Points on a hilly landscape, in no order, each with its height.
From any point a ball rolls to the lowest of the 2 points nearest to it. It stops when none of these is lower. Distance is the straight distance between rows; heights are no part of it.
<731> height 203: [120 132 182 151 171 138 145 150 132 190 138 138 100 112 187 159  83 143
 109  94 147 104 130 149  81 104  73 131]
<733> height 629: [152 140 176 151  93 206 112  91 106 175 169 159 132 133 139 194 109  94
 125 107 121 114 165  94  93  59 126 113]
<183> height 393: [111 169 120 143 173 156 141 136 127 134  93 120 188  90 113 170 146 171
  97 119 217 144 155 126  91 106 154 117]
<162> height 367: [155 123 181  99 171  99 161 160 143 146 123 118 101 121 140 108 113 112
 136 128 157 103 123 150 122 194 129 162]
<77> height 528: [146 144 184 140 182 100 199 157 154 152  90 109 100  90 176 109  65 156
 118 156 157 108 123 166  53 141  86 125]
<262> height 486: [167 107 172 123 174  84 164 144 154 107 109 103  61 101 155  57  94 127
 158 112 110  75 100 189 104 179  87 130]
<468> height 564: [133 122 146 133  84 165 109  97 123 145 157 153 136 158 130 173 126  90
 125 142 105 140 152 100 126  87 129 123]
<196> height 822: [ 74 128  90 143 144 109 103 145 103 138 180 137 122 148 152 142 139 143
 102  52 159 163 112 100 135 159 136 109]
<52> height 460: [114  98 114 151  86 143  92 118 121 113 100 129 125 152 147 120 127 145
 137 132  80 138 119 146 113 105  93  82]
<424> height 347: [113 110 103 190  88 181  63 143 100 123 129 157 151 137 145 153  75  97
 112  91 112 161 159  92 109 116 139  56]
<29> height 493: [ 76 143  72 153 154 121 110 143 113 118 122 123 165 123 119 146 152 161
  96  86 187 171 132 111 123 145 158  93]
<253> height 648: [142 154 195 121 139 171 134 118 121 197 197 158 121 132 143 200 128  96
 124  84 154 119 148 101 111  98 131 152]
<499> height 731: [152 123 166 121 144 142 127 156 128 159 126 121 137 145 134 142 121  71
 140 131 147 117 154 127 135 177 145 150]
<748> height 638: [136 125  82 102 107  82 125  97 149  77 141 112  92 118  76  59 164 160
 155 165  35 101  85 132 180  92 126 142]
<854> height 474: [111 133 114 137 158 129 125 144 121 119  83 110 161 117 120 131 147 165
 116 134 171 137 132 148 108 134 130 118]
<898> height 603: [119 108 104 114  69 126 114  91 132 113 144 145 121 159 121 134 134 116
 133 164  73 145 121 118 150  94 123 126]
<38> height 553: [156 142 169 144 177 108 195 166 157 131  64  98 126  86 162  98  69 135
 127 169 163 109 142 169  55 162 106 114]
<910> height 358: [ 96 131  91 187 122 166  89 143 107 121  94 128 178 115 131 154 114 143
 101 105 150 159 159 115  94 102 133  59]
<633> height 254: [119 152 113 145 154 159 122 142 123 134  95 118 191 112 100 164 142 125
 107 123 195 151 169 110 111 133 175 111]
<143> height 336: [109 149  95 140 134 151 116 128 120 120 122 128 189 128  92 169 151 117
 108 121 184 169 158  89 124 134 187 107]
<521> height 409: [ 93 126  91 139 148 116 114 140 110 109 107 114 153 130 118 127 154 168
 114 111 162 153 122 131 125 143 134 108]
<634> height 216: [163 119 202 136 141 157 129 147 134 190 133 136 108 141 167 148  89  65
 139 127 131  96 156 140 103 141 110 142]
<42> height 591: [122 119 135 107  74 129 121  84 134 146 162 144  97 164 134 135 139 109
 130 156  69 136 126 125 151  85 113 139]
<759> height 401: [115  99 121 175  99 153  84 147 113 123 102 124 140 142 158 129 106 123
 132 114  99 138 142 139 109 124 101  76]
<897> height 308: [176 121 156  92 144  87 153 147 140 104 146 108 101 127 102  80 145  84
 166 125 104  86 108 141 193 199 139 187]
<65> height 596: [ 70 159  88 162 171 130 120 148 116 143 140 129 163 107 135 166 141 163
  90  59 199 162 135 114 109 125 150  91]
<312> height 304: [104 130 162 156 159 144 120 144 117 178 155 143 116 125 172 168 110 138
 111  75 147 126 132 135  97 107  92 120]
<144> height 262: [ 72 122  42 123 109 110 109 103 117  82 156 163 152 138 101 150 153 160
 101 117 155 180 102  93 132 118 146  97]
<140> height 157: [157 131 210 136 146 170 134 129 132 204 146 144 101 130 173 169  95  89
 124 115 137  94 152 133  91 102 100 145]
<79> height 425: [ 95  95  77 153  85 141  78 128 116  98 137 151 147 152 136 142 111 128
 115 109 112 171 127 100 124 130 131  74]
<835> height 646: [127 139  85  97 126  65 124 110 136  83 148 120 104 111  71  68 182 184
 143 166  73 106  78 114 181 102 135 156]
<653> height 694: [163 155 197 129 150 185 140 130 118 192 154 146 142 114 130 190 110  80
 124 108 174 106 172 104  95 108 146 151]
<676> height 659: [ 96 172 125 174 188 156 147 157 122 163 108 129 171  68 145 174  92 157
  94  79 197 124 167 121  77  99 124  98]
<992> height 687: [136 141 124  93  95 113 138  87 137 123 130 125 106 139 107  99 165 145
 136 186  83 121 114 136 165  83 127 164]
<219> height 750: [144 144 163 108 143 143 133 138 126 158 147 134 150 142 114 162 143  75
 128 133 161 136 155 104 144 154 162 166]
<734> height 653: [126 140  86  97 131  65 131 125 121  76 149 119 126 118  68  86 177 157
 143 159 105 122  89 106 189 136 154 165]
<627> height 456: [125 149 163  95 191  94 162 160 135 150 122 128 124 102 124 126 133 154
 111 122 201 128 113 135 120 172 144 172]
<156> height 417: [168 113 156 118 168  98 165 146 156  97  76  97 102  97 130  68 110 131
 160 142 132  87 113 187 105 176 110 128]
<3> height 296: [172 128 133  98 128 100 153 141 133  94 127 104 137 128  87  90 155  86
 164 152 110 105 116 139 195 187 158 180]
<171> height 276: [155 127 101 111 113 112 139 130 131  75 102  99 162 131  75  97 157 111
 164 165 107 124 119 139 178 162 159 152]
<532> height 563: [117  75  46 127  72 101  99 124 120  56 161 132 124 154 122 102 113 120
 139  95  75 149 101  99 181 172 135 114]
<381> height 584: [117  86  54 126  74 109 105 136 119  84 176 133 137 163 127 124 114  89
 132  93 106 159 124  79 185 190 159 125]
<583> height 630: [122  99  62 103  78  81 117  95 142  75 158 130  90 133  91  78 137 137
 151 151  26 117  87 125 181 100 124 127]
<342> height 797: [ 84 126 118 123 147  99 114 135 104 148 198 145 105 157 144 145 152 138
 111  64 149 154  99 104 146 152 125 140]
<267> height 782: [100 135 132 104 138  98 128 120 110 144 194 153 102 156 127 143 161 132
 120 102 133 147 103 105 158 136 128 160]
<5> height 225: [169 135 141 106 140 124 154 119 156  91  49 102 134 104 101  72 152 152
 163 185 132  95 112 179 118 136 122 145]
<82> height 462: [163 121 191 102 176  74 175 146 152 136 124 116  55 106 148  70 104 140
 144 125 130  81  93 172 107 178 100 153]
<375> height 621: [137 146 191 102 123 146 137 107 126 188 200 158 105 153 146 180 145  87
 122 113 124 129 138 104 142 100 127 171]
<934> height 686: [164 113 140 107 101 106 139 114 141 112 141 113  97 148 111  83 144  85
 172 145  56  96 113 153 186 147 122 158]
<423> height 355: [125 144 184 150 187 119 184 160 146 177 117 126 100  94 191 145  59 152
 103 121 158 105 129 152  59 121  71 131]
<45> height 408: [132 102 123 172  80 177  76 140 111 132 135 145 146 161 139 151  89  72
 133 114 100 146 154  98 127 135 138  82]
<418> height 511: [106  89  92 141  61 143  88  96 133  95  99 143 110 152 143 109 121 159
 136 142  48 145 108 146 114  80  87  71]
<995> height 609: [144 146 183  85 106 128 146  96 134 179 184 148  90 157 140 145 153  93
 124 154  99 122 131 121 167  92 126 190]
<779> height 416: [ 96 136  71 125 119 121 116 126 119 102 151 136 168 145  97 153 154 113
 113 117 166 177 134  83 152 157 182 120]
<582> height 245: [123 132  90 112 134 103 128 132 118  81  99 104 159 126  79 103 168 153
 143 150 138 137 114 131 159 157 152 138]
<807> height 310: [178 131 154 112 154 121 167 140 162  95  45  98 137  95 112  79 124 134
 163 179 153  98 124 183  99 163 130 136]
<436> height 574: [129 145 146 123 181 123 156 153 139 134  72 112 153  94 128 131 122 166
 111 147 195 126 135 154  90 140 129 136]
<438> height 712: [166 104 167 119 127 131 133 151 136 141 127 113 117 152 140 117 118  63
 161 128 113  99 139 146 152 189 128 149]
<945> height 660: [123 138  77  91 110  73 137 119 117  84 160 134 138 126  74 110 169 133
 137 176 113 145 104 103 190 127 170 171]
<417> height 345: [ 81 117  64 143 106 131  95 124 117 103 160 152 152 147 120 153 133 127
 103  95 150 180 126  84 132 142 153  90]
<465> height 752: [147 158 173 148 159 184 141 132 120 177 131 135 154  97 134 187 103 118
 113 103 184 109 171 115  80  94 134 130]
<118> height 725: [124 171 142 173 170 181 141 143 112 170 109 133 173  73 133 182  87 132
 104  88 191 112 183 116  72  88 137 102]
<492> height 492: [ 94  86  66 151  87 121  82 134 111  78 123 129 133 147 140 112 119 152
 127  98  93 160 110 121 132 146 115  73]
<315> height 560: [120 153 152 123 202  99 174 168 141 146  97 114 134  85 142 130 100 168
  99 124 205 131 128 145  88 161 132 144]
<886> height 452: [115 127 110 162 112 170 100 122 115 119  93 128 171 127 124 157 132 143
 114 135 142 152 149 122  92  89 127  83]
<815> height 330: [116 112 139 183 134 158  91 168 109 154 111 125 140 130 174 135  83 106
 121  94 120 122 161 135 102 135 107  90]
<509> height 855: [ 87 117  67 147 145  93 104 161 106 121 150 106 128 142 153 112 137 145
 107  41 168 153 128 102 152 194 152 114]
<46> height 114: [142 153 111  97 100 147 143  65 150 109  68 105 113 117 113  68 177 194
 139 207  87 108 104 156 135  59 112 148]
<822> height 538: [121  83  74 137  79 115  99 122 121  69 128 119 126 152 119 101 125 129
 151 112  67 139 103 127 159 153 120  99]
<264> height 85: [129 145 105  98  86 160 137  49 144 119  90 112 104 128 128  94 167 196
 118 197  80 125 110 144 131  40 101 136]
<462> height 206: [136 145 112 101 140 105 135 118 128  88  78 110 148 115  83  92 176 180
 144 172 136 120 103 145 142 124 133 150]
<978> height 546: [ 98 175 126 154 190 146 159 145 134 146 101 124 170  69 137 177 120 194
  91  97 217 134 143 136  79  94 121 117]
<26> height 324: [171 117 168  90 163  89 156 156 140 117 135 110  96 124 121  85 129  96
 153 119 135  89 112 144 162 212 136 176]
<960> height 58: [157 141 208 139 157 165 156 128 140 200 133 140  99 108 181 170  80 121
 114 119 153  92 140 142  71  90  87 143]
<115> height 543: [110 101 103 120  61 142 103  73 141 121 117 141  91 156 140 106 131 160
 129 154  45 136 109 144 126  60  85  95]
<926> height 440: [128 106 124 145  80 161  92 125 116 135 161 150 143 165 130 161 106  62
 130 125 103 151 150  87 140 134 146 110]
<557> height 335: [ 83 121  56 127 127  99 108 123 108  82 129 129 147 138  98 121 160 175
 116 117 145 167 103 109 139 141 141 105]
<548> height 592: [140 131 172 134  95 180 115  88 124 170 162 152 116 149 149 181 128 109
 119 124 108 126 145 108 112  64 109 127]
<398> height 768: [118 143 144 103 147 112 133 133 117 146 167 137 131 148 120 147 159 112
 124 115 155 143 124 110 155 154 148 166]
<826> height 272: [139 114 172 168 142 158 109 165 118 178 120 129 125 132 173 143  77  76
 131 106 128 105 164 135 101 145 109 113]
<537> height 414: [141 114 173 108 159  99 143 145 134 147 126 121  84 130 150 101 121 134
 139 117 129  95 107 164 124 163 100 149]
<527> height 601: [140 132 163  92  80 132 141  83 140 172 177 139  74 165 143 124 144  95
 130 166  64 120 133 132 168  79 115 170]
<506> height 678: [154 136 136  90 100  97 144 111 137 122 144 122 106 139 102  94 159 103
 157 178  76 109 116 140 188 119 138 178]
<937> height 525: [126 126 128 146  96 173 105 103 118 132 127 141 155 144 123 169 132 120
 121 142 126 148 148 107 108  83 129 102]
<593> height 258: [101 125  88 197  99 181  71 140  99 117 108 153 170 119 134 157  86 127
 102  95 132 163 165  99  90  93 138  45]
<199> height 668: [137 138  88  82  88  69 140 110 127 108 179 140 105 122  86 105 160 121
 136 193  80 134 105 115 198  89 168 185]
<504> height 158: [152 144 138  94 126 126 143  96 146 111  72 112 122 116 107  81 169 177
 147 188 116 101 105 162 134  98 114 156]
<401> height 697: [166 100 153 120 117 122 133 128 144 114 118 107 105 145 129  89 130  84
 173 129  81  94 118 166 161 170 113 143]
<458> height 618: [106  92  71 106  63 102 111  86 139  93 153 153  98 150 115 110 125 134
 135 158  44 139 101 122 162  92 116 119]
<727> height 415: [167 131 151 130 167 118 179 157 161 103  39  90 145  84 131  86  99 137
 146 176 166 106 137 181  74 167 128 116]

Where does a ball stop that starts at each point below?
<418>: <960>
<548>: <593>
<199>: <42>
<653>: <42>
<115>: <960>
<118>: <633>
<267>: <506>
<733>: <593>

Call two points neighbours if one is among the 2 nearest of the other. Go from one point of each pair to the other, from neighbour to neighbour, staying as low as possible. Name the highest point that can't be avoided.
<960> / <521>: <436>
<633> / <144>: <779>
<960> / <264>: <38>
